Each scene shows the same named points in several views. A view is turned or mirrored, shifted and resized as a whole, has a little noise and may leave points out.

Scene 1
View 1
Q964: [  8 -29   5 -17  -9   4  -5   3   5  20  -1  -2  -1  15  24  -6   8 -27
   7   2  14]
Q511: [ -1 -16   2 -16 -13  -7  -3  -2   3  13   7  10   9  10  13  -6  15 -14
  19  13   6]
Q784: [  1 -19   0 -11  -1   7  -1   2   8  10  -3   1   0  14  19   1  10 -12
   1   3   6]
Q95: [ -7 -12  -2  -8   0   4   4   2   9   4  -1   9   7  13  15   4  16  -2
   4  11  -2]
Q309: [ -8  -5  -2 -10  -6  -5   0  -3   5   3   7  13  10   8   6   0  18   0
  16  14  -1]
Q94: [  3 -24   2 -11   0  10   0   4   9  12  -6  -1  -1  16  23   1   9 -16
  -2   2   7]
Q664: [  2 -29   8 -21 -19  -7  -4   0   1  23   6  10  11  15  22 -12  14 -28
  22  14  11]
Q526: [  3 -19  -2  -6   8  16   1   6  12   6 -10  -5  -6  16  21   7   7  -9
 -11  -3   6]
Q608: [ 12  -7  -6  -3  15  17  -6   2  13   1  -8 -14 -18   9  11  11   1  -5
 -15 -15  12]
Q969: [-5 -5 -6 -4  6  7  2  1 10 -2 -3  5  2 10 10  9 13  5 -2  5 -2]
Q821: [-15  12 -11   0   7   0   5  -4  10 -13   3  14   9   3  -3  14  21  23
   5  12 -11]
Q294: [ -6 -10  -3  -9  -2   2   3   0   8   4   0   9   7  11  13   3  16  -2
   6  11  -1]
Q542: [  1 -13  -3  -9   2   6  -2   1   9   5  -2   1  -1  11  14   4  10  -7
   1   1   5]
Q295: [  3 -32   7 -19 -14   0  -3   2   4  22   1   5   7  17  26  -9  12 -28
  13  10  11]
Q408: [ -5   2 -10   1  14  11   2   1  13  -8  -5   1  -4   8   6  15  12  13
  -9   0  -3]
Q11: [ -4 -51  10 -16  -7  18  11  14  10  25 -14   4   9  31  50  -5  13 -30
  -7  14   1]
Q283: [-17  -4  -5  -6  -1  -1   8   0   8  -3   2  18  16  10  10   6  23  10
   9  20 -11]
Q171: [ 10 -30   5 -18  -9   4  -6   3   5  21   0  -3  -3  16  23  -7   7 -29
   7   0  16]
View 2
Q309: [-18 -21 -23  -8   1 -14  10  19  17  51  46  13 -26  -2  -3  -6 -20   6
  17  -3 -16]
Q408: [  5 -13 -51 -16  -1 -31  35  25  -4  28   7   5 -12 -15   8   2  -8  -7
  -2   3 -49]
Q608: [  0  -2 -58 -17   7 -32  59  18  31  21  -4 -31  -9 -25  20  13 -29  -8
 -21  -5 -40]
Q542: [-13  -9 -32  -6   7 -22  31  14  24  35  22 -13 -20 -16  10   7 -27  -3
   0  -4 -17]
Q11: [-28  12  16  32  19 -23  16 -11   9  16   8 -41 -28 -34  24  30 -40 -29
   9  -7  53]
Q526: [ -7   0 -33  -1   8 -29  40  10  17  22   2 -26 -16 -26  19  16 -28 -14
  -8  -4 -13]
Q664: [-39 -12   2   9  14  -7  11   2  49  51  54 -20 -35 -10   5   5 -45   3
  16 -11  28]
Q294: [-14 -14 -23  -3   3 -20  16  15  11  40  31   2 -23 -10   4   1 -20  -3
  11  -2 -13]
Q969: [ -3 -14 -38 -11   0 -25  26  21   1  34  18   6 -17 -11   6   1 -13  -4
   4   1 -33]
Q784: [-16  -8 -23  -1   7 -21  27  11  23  34  24 -15 -23 -16  11   8 -29  -6
   3  -5  -6]
Q964: [-29  -3 -13   4  15 -15  31   3  51  37  30 -35 -28 -19  14  13 -46  -3
   0 -11  15]
Q94: [-17  -3 -21   3  12 -22  32   7  27  29  16 -26 -22 -22  16  14 -34 -10
  -1  -6   2]
Q171: [-30  -3 -14   4  16 -15  34   2  55  37  30 -39 -27 -20  15  14 -49  -4
  -1 -13  17]
Q511: [-29 -17 -13  -2   8 -11  14  12  38  51  50  -5 -30  -6   0  -2 -34   6
  15  -7   3]
Q821: [  2 -25 -44 -18  -9 -23  14  31 -15  44  30  34 -16   0  -6 -12   3   3
  15   6 -54]
Q295: [-33  -6  -2  10  16 -13  19   2  45  41  40 -27 -31 -16  10  11 -45  -3
   9 -10  27]
Q95: [-13 -13 -22  -2   4 -21  18  15   6  37  27   0 -22 -12   6   3 -20  -5
  11  -1 -11]
View 3
Q294: [ 10   3   1 -26   1   4  18   7 -13  16   9   3  15 -15  -3   5   0  14
  -3  14   9]
Q309: [ 16  -4   8 -30  -7   4  24  -1 -13  19   9  13  26 -25   1  12   0  19
  -5  11  -2]
Q526: [ -3   8  -4 -21  12  -7  -2  24  -9  14   9 -22 -10  -1 -21  -2  -1   8
  -1   4  35]
Q664: [  3 -37   6 -36  -9 -22   4   8  -1   0  20  13  27  -4  38 -17   2   8
 -10  -7  11]
Q171: [ -6 -29   5 -32  -3 -27 -10  21   1   3  18 -11   6   3  13 -16   1   7
  -7 -17  29]
Q283: [ 21  17  -2 -24   2  18  33  -2 -20  19   6  18  24 -23  -1  13   0  16
  -3  33  -3]
Q511: [  9 -22   9 -34 -10 -10  12   4  -7  11  15  11  26 -16  17  -1   0  15
  -8  -2   5]
Q542: [  4   3   3 -24   3  -4   7  15 -10  18   9 -12   2 -12 -18   5  -1  14
  -2   3  22]
Q11: [ -9  -9 -27 -22  22 -18 -11  29  -8 -14  20   1  -3  33  40 -41   2 -11
  -6  22  42]
Q408: [ 11  28   2 -19   7  14  18  12 -18  30   0 -17  -3 -23 -44  22  -2  19
   2  16  17]
Q964: [ -5 -27   4 -32  -2 -24  -7  20   0   5  17  -8   7   1  14 -14   1   7
  -7 -14  27]
Q784: [  3  -4   0 -27   3  -7   6  15  -8  12  11  -6   7  -7  -3  -2   0  10
  -3   4  21]
Q821: [ 24  29   6 -21   0  26  37  -4 -23  33  -1   7  18 -38 -33  32  -2  25
   1  28  -6]
Q295: [ -2 -30   1 -33  -2 -21  -2  16  -2   0  19   4  16   3  29 -19   1   5
  -8  -5  21]
Q608: [ -5  10   7 -21   6  -8  -6  27  -7  25   4 -40 -19 -12 -51  11  -2  16
   1 -12  37]
Q94: [ -2  -6  -2 -26   6 -12  -2  21  -7   9  13 -12   0   0  -2  -8   0   7
  -4   1  28]
View 4
Q526: [ -3   2  -4   2   2   8  13   1 -13  21  -2 -10   3  -8   5  22   7   6
  10  12  -1]
Q171: [ -2   8 -14  -6  -1  14  15 -21  -7  23 -11   3   8   6   8  17 -14  -2
  21  -7  -3]
Q664: [ -8  11 -16 -16  -2  17  14 -30   6   3 -13   6  -3  18   1   2  -8  -6
  15 -20  -1]
Q784: [-7  5 -6 -7  2  8 13 -7 -5 11 -3 -7 -1  1  0 14  7  2  8  0  1]
Q295: [ -5   9 -14 -10  -3  19  13 -26   2  10 -12   5   1  12   6   7  -9  -3
  16 -12  -3]
Q408: [ -9   0   3  -5   8  -8  13  16 -13   8   8 -23  -4 -10 -10  20  29   8
  -2  13   7]
Q969: [-10   2  -1  -7   4  -1  12   6  -7   5   3 -17  -6  -4  -7  15  22   5
   0   6   5]
Q542: [ -7   5  -5  -8   4   3  14  -3  -8  12  -2 -10   0   0  -4  17  10   3
   7   1   3]
Q294: [-10   5  -4  -9   2   6  12  -5  -1  -1  -1 -11  -7   4  -6   8  17   2
   2  -1   3]
Q95: [ -9   5  -4  -7   1   8  11  -4  -2   0  -2 -11  -7   2  -4   8  18   3
   2   1   1]
Q283: [-14   5   0 -11   2   6   9   1   5 -16   3 -15 -17   4 -12  -1  33   3
  -7   0   5]
Q11: [  3   8 -13  15 -12  45   5 -22   1  13 -16   8   0   0  27   2  -7   6
  16   9 -18]
Q94: [-3  4 -8 -3  0 12 12 -9 -7 16 -5 -5  3  0  6 16  2  3 12  3 -2]
Q821: [-16   2   4 -16   8 -12  12  15  -3 -13  10 -25 -16  -1 -22   9  41   5
 -11   4  12]

In a view up to two points have been moved. Name them for each view, in the order of its rows, or write none.
view 1 => Q784
view 2 => Q969
view 3 => Q542
view 4 => Q171

Scene 2
View 1
Q360: [ 50  13   9  23 -16   8   1 -13  35  -1 -16   3   4   3   0 -43  57 -28
 -17  20  10]
Q856: [  3   6   5  -6 -12  -3  -5 -10   7   3  -9  22  -1  -5 -15 -20  16 -26
  -5  11  -9]
Q561: [  3 -11 -15 -46 -18  26 -13  -2   8  15 -17  -6  26   5   5   0  -1 -20
  20  25  15]
Q230: [  8  -5  -6 -27 -10  11  -4   1  12  12 -12   5  21  -2  -1  -3   4 -19
   6  17   6]
Q606: [ -5   1  -2 -21 -13   4  -9  -9   2   7 -10  18   3  -3 -11 -12   6 -25
   2  13  -6]
Q649: [ -6   1   9 -16  11 -29  14  15   9  13   2  38  20 -26 -18  13 -18 -15
 -17  -8 -20]
Q762: [-42  -3  -7 -45 -14   2 -16 -10 -20   9  -8  29  -2  -4 -20   2 -22 -27
  13  10 -17]
Q64: [-15   1 -12 -31 -36  32 -33 -30 -11  -1 -24   2 -15  18 -10 -31  20 -36
  24  32   3]
Q493: [ 20  -7  -1 -22   4  -5  13  17  24  18  -6  10  39 -16   1  12  -4 -11
  -6   6   3]
Q903: [ 13  -1  12  -9  20 -36  28  29  25  19   6  35  38 -34 -12  21 -18  -8
 -27 -13 -16]
Q971: [ 11  -8  -4 -30   1  -1   7  14  18  17  -7  11  35 -13   0  11  -8 -13
  -1   8   3]
Q237: [ -9   6  10  -7   1 -22   5   1   4   6  -1  39   2 -17 -22  -5  -3 -22
 -15  -2 -23]
Q471: [ 33  11  16  19   3 -21  18   5  30   6  -3  25  14 -18 -11 -17  26 -20
 -28   1  -9]
View 2
Q230: [  3   6   4 -21   2  -8 -18   7 -19 -10 -11  -2   7   3  13 -26  12  10
  23  -2  -9]
Q237: [-13  -8  10 -23  -9 -19   7  -6 -26   7 -14  -6  49   2  18 -27  10  33
  -5  -1  -7]
Q762: [-12 -11  26 -43 -35 -27 -27 -10 -33 -11 -18   5  49  -2  22 -13  14   8
  18  11 -10]
Q360: [ -3  42 -17  -4  36  22  20  42  -9 -17 -22 -16  -4 -21   3 -26  10  33
 -10   4  -5]
Q649: [ -7 -20   7 -17  -4 -26   8 -18 -25  21  -5  -5  44  19  19 -37   8  36
   3 -14  -8]
Q606: [ -7   7  10 -27  -7  -9 -10   8 -24 -11 -18  -3  27  -6  15 -20  13  17
  10   6  -8]
Q493: [  7  -3  -1 -11  11 -13  -5  -4 -18   7  -3  -4   8  18  13 -37   9  22
  20 -16  -8]
Q64: [ -9  28  17 -41 -18   2 -32  29 -24 -44 -32   2  18 -30  11  -1  18  -5
  18  26  -9]
Q856: [-10  11   5 -22   1  -4   4  14 -20  -8 -20  -8  30 -10  12 -21  13  26
  -2   5  -7]
Q471: [ -7  11 -10  -2  26   1  30  12 -14  11 -11 -16  22   1  10 -36   8  47
 -14 -10  -6]
Q561: [ 10   8   8 -27  -5 -11 -36   8 -20 -20 -12   3  -5   3  12 -21  15  -4
  41   0  -9]
View 3
Q360: [-11 -17 -14 -24  -8 -29 -60 -12 -71   2   4 -36 -13  -1   3  16   4 -20
   4 -11  16]
Q649: [ 17  -7  21  19 -17   0 -11  10   7  10  28  -1  -1  38   3  14   8   2
   1 -32   7]
Q230: [  2  -9  18  16  -5 -23 -36  -5 -16 -10  41 -31  -9   8  17  -3   7   6
 -12  -4   3]
Q971: [  6 -15  35  22  -8 -16 -24   6  -7  -4  24 -21  -9  24  12  -1   4   9
 -12 -14  -3]
Q762: [ 20  15   1  32 -12  -6 -20  -6  24  -3  86 -10   3  11  17   1  18   9
  -5 -13  16]
Q237: [ 17  -2   5  10 -18  -2 -18   4  -3  13  35  -2  -1  29   2  18  11  -5
   6 -30  15]
Q561: [ -1  -6  22  26   0 -31 -42  -9 -12 -20  59 -40 -11  -4  25 -15   7  14
 -21   7   0]
Q903: [ 14 -23  46  20 -15  -1  -5  21   3  12  -4   1  -5  50   0  14   1   6
  -4 -36  -5]
Q606: [  8   1   0  12 -11 -15 -35  -7 -11  -2  53 -20  -4   8  11   5  12  -1
  -3 -11  14]
Q64: [  3  15 -26   9  -5 -28 -55 -26 -22 -13  89 -37  -4 -21  22  -3  18  -3
  -5   7  24]
Q471: [  3 -19   8  -9 -16 -12 -32   6 -38  14  -6 -13  -9  28  -5  23   4 -14
   6 -29  10]
Q856: [  7  -1  -7   2 -12 -14 -35  -6 -22   4  40 -18  -4  11   6  13  10  -9
   4 -18  17]
View 4
Q230: [  0   2 -13  29   8  -6  25  15  22  16 -22   5  20 -19 -47  16   1  -3
  -9  -5  -9]
Q856: [-10   0  -8  18  18  -7  35  27  25  32  -5 -10   5   5 -35  -2 -16  -8
 -19 -22   7]
Q762: [-10 -10 -44  11  -2 -44  10  21  25 -16 -22   3  17  -1 -28 -24 -31 -24
  -2 -21 -20]
Q903: [ 10  -3  30 -20 -29  31 -10   0   3  26 -50 -27  -7  11 -19 -10   2   6
  12   5   7]
Q606: [ -7  -1 -20  23  12 -17  29  23  26  16 -13  -2  12  -4 -39  -2 -15 -10
 -14 -18  -3]
Q471: [ -3   5  30   6  10  30  31  21  18  60 -12 -28 -10  14 -32   5  -4   8
 -17 -14  25]
Q360: [ -8  12  18  43  43  25  66  32  30  73  14 -11   1  -5 -52  31   3   9
 -37 -20  26]
Q493: [  6   2   7  13  -8  14  13   7  15  22 -34  -5  12 -14 -40  13   9   5
   0   4  -4]
Q561: [  3   0 -28  43  10 -17  26  12  25   2 -23  20  34 -36 -55  22   5  -5
  -7   0 -23]
Q649: [  1  -5   8 -14 -20   6  -2  10  11  16 -38 -21  -3  13 -19 -19 -14  -4
   6  -7   2]
Q971: [  6  -1   2  12  -9   9  10   7  13  16 -37  -4  13 -13 -38   9   4   1
   1   3  -5]

In a view up to two points have been moved. Name them for each view, in the order of its rows, or write none.
view 1 => Q493, Q971
view 2 => Q237
view 3 => Q649
view 4 => none
